A landscape with many valleys, sampled at points; each row gives a point and its height.
A ball rolls from a point to the lowest of its 2 nearest points, and stops where none of them is lower. Distance is the straight distance between rows; heights are no part of it.
Puzep: [  3  -6  -4   9  48 -68 -39  30  10  20 -21  -1  -4 -19   4 -52  58  -5
  -2  13  -7  28]  h=765
ziz: [ 49 -22  42 -36  -2   8  62 -16  29  10  14  18 -31  23 -26 -18  48   3
  77   9  21 -11]  h=885
Vobe: [  3 -30 -39  -6  13  72  45  30  26 -62  39  59  35  40  -9 -13 -19   8
  14  -3   0  11]  h=347
serug: [-31 -15 -38  16 -33  25 -42  57  43  -2  39 -38   7   4  14  25 -13 -23
 -51 -56  19 -12]  h=127
malu: [-12  -3  12 -50  -8  -8 -12 -25 -18   2 -10  60  45  18  -5  50 -35 -14
 -43  -6   6  33]  h=468
kosal: [-13  -4 -27  27 -12  57 -26   4  14  15  25 -37  -9 -30  18  28 -12 -17
 -45 -14  20 -21]  h=262
riv: [ 44   6  64  -9 -12 -31   4 -25 -46  28  19  17 -11   7  -1   6   1  30
  69  55  28 -26]  h=798
vuni: [ -9 -34 -31   2  36  47 -22  52  76 -37  69   9  25  43   4 -41 -15 -17
 -54 -42  -4  25]  h=308
kida: [-59  -1 -30  24  22 -18  64 -65  24  22   5   5  25 -12  56   6 -11  32
 -19  12 -12 -25]  h=513
Pekal: [-60 -12 -28  20  42 -62  84 -52  31  27 -20  31  32 -14  56 -48 -17  49
 -22  26 -10  -2]  h=578
vona: [ 14  11  -8 -19 -29  91   3  11  10 -51  11   8 -15  30 -31  33 -41 -12
 -13 -24   0   5]  h=648
muba: [ 43  -2  17  24  23   8 -14 -11   4   1 -13 -51 -73 -53 -38 -52  38 -24
   0  23  37  16]  h=685
gipul: [-33  -9 -11   2  59 -73   5   6  17  20  -9  21  34  31  26 -58  36  22
 -13   4 -29  28]  h=695
Naro: [ 16  30   8  15 -23 -50 -32  -1 -47 -13 -65 -43 -57 -67 -28   2  14  -3
  27  29 -17  19]  h=546
roz: [-21  -5 -13   6  17 -34   1 -46 -36   6 -21  41   1 -72  -4 -22 -21   5
 -52  49  57  41]  h=741
lide: [ 57  -2  66  -5 -42  44 -58  54   6  12  12 -10  12  33 -30  16 -18 -31
  20 -61  24 -21]  h=577
sobat: [-42 -24 -55  -7  16  24   8  34  50 -44  66  13  41  33  40  -7  -9  -2
 -62 -53 -36  21]  h=379
biru: [-47  11 -63  11   1 -26  33 -18  21  -4 -37 -22 -10 -29   1 -33  22  -8
 -38  -8 -16   8]  h=584
zamob: [  9   2 -43  19 -40  -1   9  18 -30  -1 -11   2 -21 -54  -7  -7  10  18
  32  31  53  -3]  h=471
nober: [-23  48 -66  -9 -12 -19 -31  10  -4 -37 -48 -15 -16 -31 -15 -22  -1  -2
 -39   3 -33  17]  h=514
vud: [-12  18 -11  -2  26  -2 -56  29 -22  12  12   6  24  13  14   2   5   4
 -25  -1 -11   9]  h=149
boli: [ -5 -25  29  14  -8  12 -19  16   1  45  56   6  46  15  49  56 -18  16
  20 -11  10 -30]  h=447
nev: [ 33   2  12   8  12  57 -20  26  50  -4   5 -57 -42  12 -35 -29  10 -28
 -13 -41  14  -7]  h=360
Sarub: [ 14   6  23   0 -38  -9 -16  32  15  15 -22 -54 -22  -5   3  31  44 -13
  44 -23 -37 -29]  h=196
Retim: [ 54 -16  64 -19 -28  15  14  -3  -4  22  28  14 -14  10 -12   0   6   2
  67   8  41 -16]  h=846
gapog: [-21 -41  33 -31 -14 -52  38 -25  21  47   9  43  51  -8  30  18  30   3
   3 -10  37  10]  h=183
tov: [ -9  39   2  27  38 -54 -44 -17 -16  14 -46 -46 -21   7   1  -3  19  -1
   8  15 -62 -12]  h=358
fekuz: [ 45   8  80 -12  14 -54 -11 -41 -62  22 -19   6 -19   9 -21  -5   4   3
  36  37  17   8]  h=735
Gosim: [-18 -43 -21 -16   7  33  76 -10  41 -20  32  45  28  21  18  -1  -1   8
  10 -17  -7  21]  h=389
semo: [ 39 -21  40  15  -3  72  -6  10  51  30  22 -58 -21   7  -9  -3  -2 -30
  21 -39  19 -37]  h=450
suf: [ 21  43  14 -17  -4  10 -41  12 -78 -24 -29   4  -5  36 -30   8 -36   4
  22  19 -27  -5]  h=313
tudu: [-11  10  20   9   1 -34  11  -3 -32  25 -14 -24  12  46  28  17  21  34
  47  -2 -56 -43]  h=558
Zazi: [ 46  29  22 -19 -28   8 -12  46 -22   0 -18 -35 -39  11 -28   6  23   0
  69  -2 -15 -31]  h=79
fasa: [ 37   5  40  -6  21 -22  36 -50   8  15 -26 -40 -60  -2 -21 -20  42  -8
  42  28  -8 -14]  h=682
tugof: [ 37  -4 -15  15 -12   1   3  20 -12 -14 -11  -1 -51 -65 -30 -33  25  -3
  12  30  73  20]  h=570
zapu: [ 16  25  30  28  22 -52 -40 -25 -19  -3 -62 -65 -56 -39 -27 -12  28 -21
   3  19 -39  20]  h=460
saduv: [  3  38   4 -35 -14  11 -29 -22 -40 -18 -32   4  -2  35 -32  47 -20 -11
 -25 -14 -32   5]  h=385
bara: [ -1  32 -17   8   1 -33 -56  59 -43   0 -26  15  22   4   4 -12   7   3
  17  12  -4   8]  h=305
bili: [-29  30 -30 -29 -16 -70  34  16   6   1 -79  45  21 -31  -9 -48  -9  25
 -12   3   2  29]  h=585
Seno: [-39   8 -29   1 -37 -70 -19  30  -3  16 -48  30  24 -51   5  -1   6   6
 -12   0   1  16]  h=526
Kidev: [ -7 -20  -4   8  -4  31 -25  50  75   6  37 -40  -7   9 -10  -8  27 -34
 -45 -65   7   1]  h=243
res: [ 25  24  48  -2   2 -51 -20 -30 -64   0 -44   1 -44 -38 -33 -18  -4 -10
  13  40  16  19]  h=649
felen: [ 11  17 -39  16  17  77  37 -47   7 -40  14 -31 -45 -22 -26 -20 -16 -14
 -31  28   3   4]  h=705
zez: [-22  14 -36  22 -27 -39   2 -16  15  14 -32 -45 -35 -73   8   6  23  -4
  -1   9  -4  -5]  h=661
pema: [-10 -14   7  20  -9 -32 -44  -9  36  32 -15 -44 -19 -69  16  24  39 -37
 -32  -9  -4  14]  h=727
lasuf: [ 36  37   6   1 -21  13 -60  64 -50 -20 -26  -7  -9  11 -18  -4  -7  -7
  40   1   2  -6]  h=213
lolez: [ -5   7 -58  -8 -12  39  17  62  23 -51   9  31   5  32 -29 -29   1 -11
  -1 -19  15  28]  h=301
gub: [   5  -12    8   15   39   46   57 -100  -23  -19   31   18  -11   -8
   14    1  -53   41   16   67    7  -13]  h=729
Fezi: [-30  20 -14 -12   7 -76   8 -28 -22  14 -78  47   8 -52 -13 -32 -23  28
 -38  47  26  30]  h=647
bagut: [ 25 -10  32   3  19  25   9 -62 -53   0  38  51  19  -6  17  28 -57  40
  27  69  22 -17]  h=684
Letad: [ 30 -26  71 -18 -29  38 -27  14  22  38  18 -25  13  31  -7  39  -4 -29
  25 -50   8 -30]  h=527
gemel: [-21   0  18 -18  18 -31 -14 -32 -35  11   1  55  52  23  16  31 -38  28
 -23  26   0  10]  h=535
filuk: [  1 -11 -49  28   4  64 -33  78  37 -39  48  13   3  24 -10 -34 -14 -16
 -29 -28  20  25]  h=229
tefo: [  4  11  -5  23  29   9  64 -87 -17  -1  10 -13 -33   3   2  -7 -18   8
   1  40   6  -9]  h=774
kis: [-19  50 -41 -15  -9  -2 -38  -9 -46 -26 -33  16   6  -2 -24  23 -48   2
 -48   5 -27  15]  h=445
kovob: [ -5   5  13   4 -27 -58 -66  41 -28  22 -29   7  24 -48  10  25  18  -6
  18  18  25  -1]  h=437
med: [-48 -18 -56   3  12  26  33  35  28 -58  52  31  69  55  51 -16 -22  47
 -25 -29 -53   4]  h=425
dif: [-23 -35 -23  12  35  27  69 -58  23  -4  28  35  37 -10  33  -5  -8  25
  -7  29  -1  -1]  h=446
gim: [  7   7  38   1  22 -14 -40 -37 -79  23  16  42  41  14  28  25 -36  30
   9  54  13  -5]  h=613
lifu: [-53 -14 -18   1  86 -64  33 -40  21  16   8  37  48  20  35 -53   7  42
 -39  15 -34  26]  h=643
gulub: [-35 -26 -23 -19 -62  35  19  40  22 -29  38  26  48  38  14  53 -22 -10
 -22 -62 -16  -5]  h=219
Fulak: [ 32   3  22  -8 -26  65 -37  56  10 -30  30   8  20  59 -26  31 -40 -35
   1 -51   6  -3]  h=619
novoz: [-10 -45   3 -26 -44   9  22  41  46  -4  36  10  24  29   5  32  13 -38
 -17 -73   2  11]  h=146
Morog: [ 19   4  24   7  14 -10  47 -35  -5  34   8 -34 -32  25   9  -2  29  13
  47  10 -29 -45]  h=620
Tebi: [-21 -11  22  -8  -2 -20   3  19 -20  36  21  15  42  49  49  30  -2  30
  42  -9 -26 -37]  h=511
pediz: [ 18 -40  20 -21   6  11  71 -24  46  -3   6  16 -19   2 -26 -22  38 -29
  13  -4  28  21]  h=921
Mosu: [  7   6 -10 -24 -33  11   7  17 -25 -12  -6  35   1   2 -15  13  -8  -2
  14   5  33   8]  h=356
kel: [  2  31   5   6  11  -9 -35   9  10   9 -39 -67 -32  14  -7   9  32 -18
   6  -6 -67 -39]  h=281
zavi: [ 24   2 -24   0  -9  80  39 -14  -1 -34  14 -11 -35  11 -27   1 -17  -6
  10   4  11 -11]  h=672
nete: [  2  -5  -2  25  40 -32 -69  14  30  28  -2 -50 -15 -26  12 -20  39 -18
 -42  -9 -23  16]  h=779
ruga: [ -6  36 -30  19  51  44  53 -74  -7 -31  11 -37 -29   6   2 -18 -21   1
 -26  19 -36 -15]  h=747
miz: [-31 -25  -7  16 -20  30  -9  -3  -4  22  35  -2  28 -15  42  64 -28  -1
 -17  -1  26 -28]  h=371
pogu: [-22 -49  11 -46 -50 -20  54   5  46   6   7  41  36   4  10  22  27 -14
 -10 -56  21  21]  h=37
Rami: [ 50   6  63  31  26   0 -10 -30 -24  13 -12 -73 -71 -33 -27 -37  16  -2
  34  22   6 -11]  h=764
ragog: [-13  -2 -16 -10 -60  25   0  42 -18 -14  24  34  27  35   2  53 -27   3
  18 -27   0 -21]  h=273

Two balls start at each pair of points below. Name the first point that both come to, or write never.
gipul / biru => never
muba / Rami => never
fasa / zavi => serug

For each start below, name the point where the ball stops.
Puzep => filuk
ruga => serug
roz => vud
Retim => Zazi
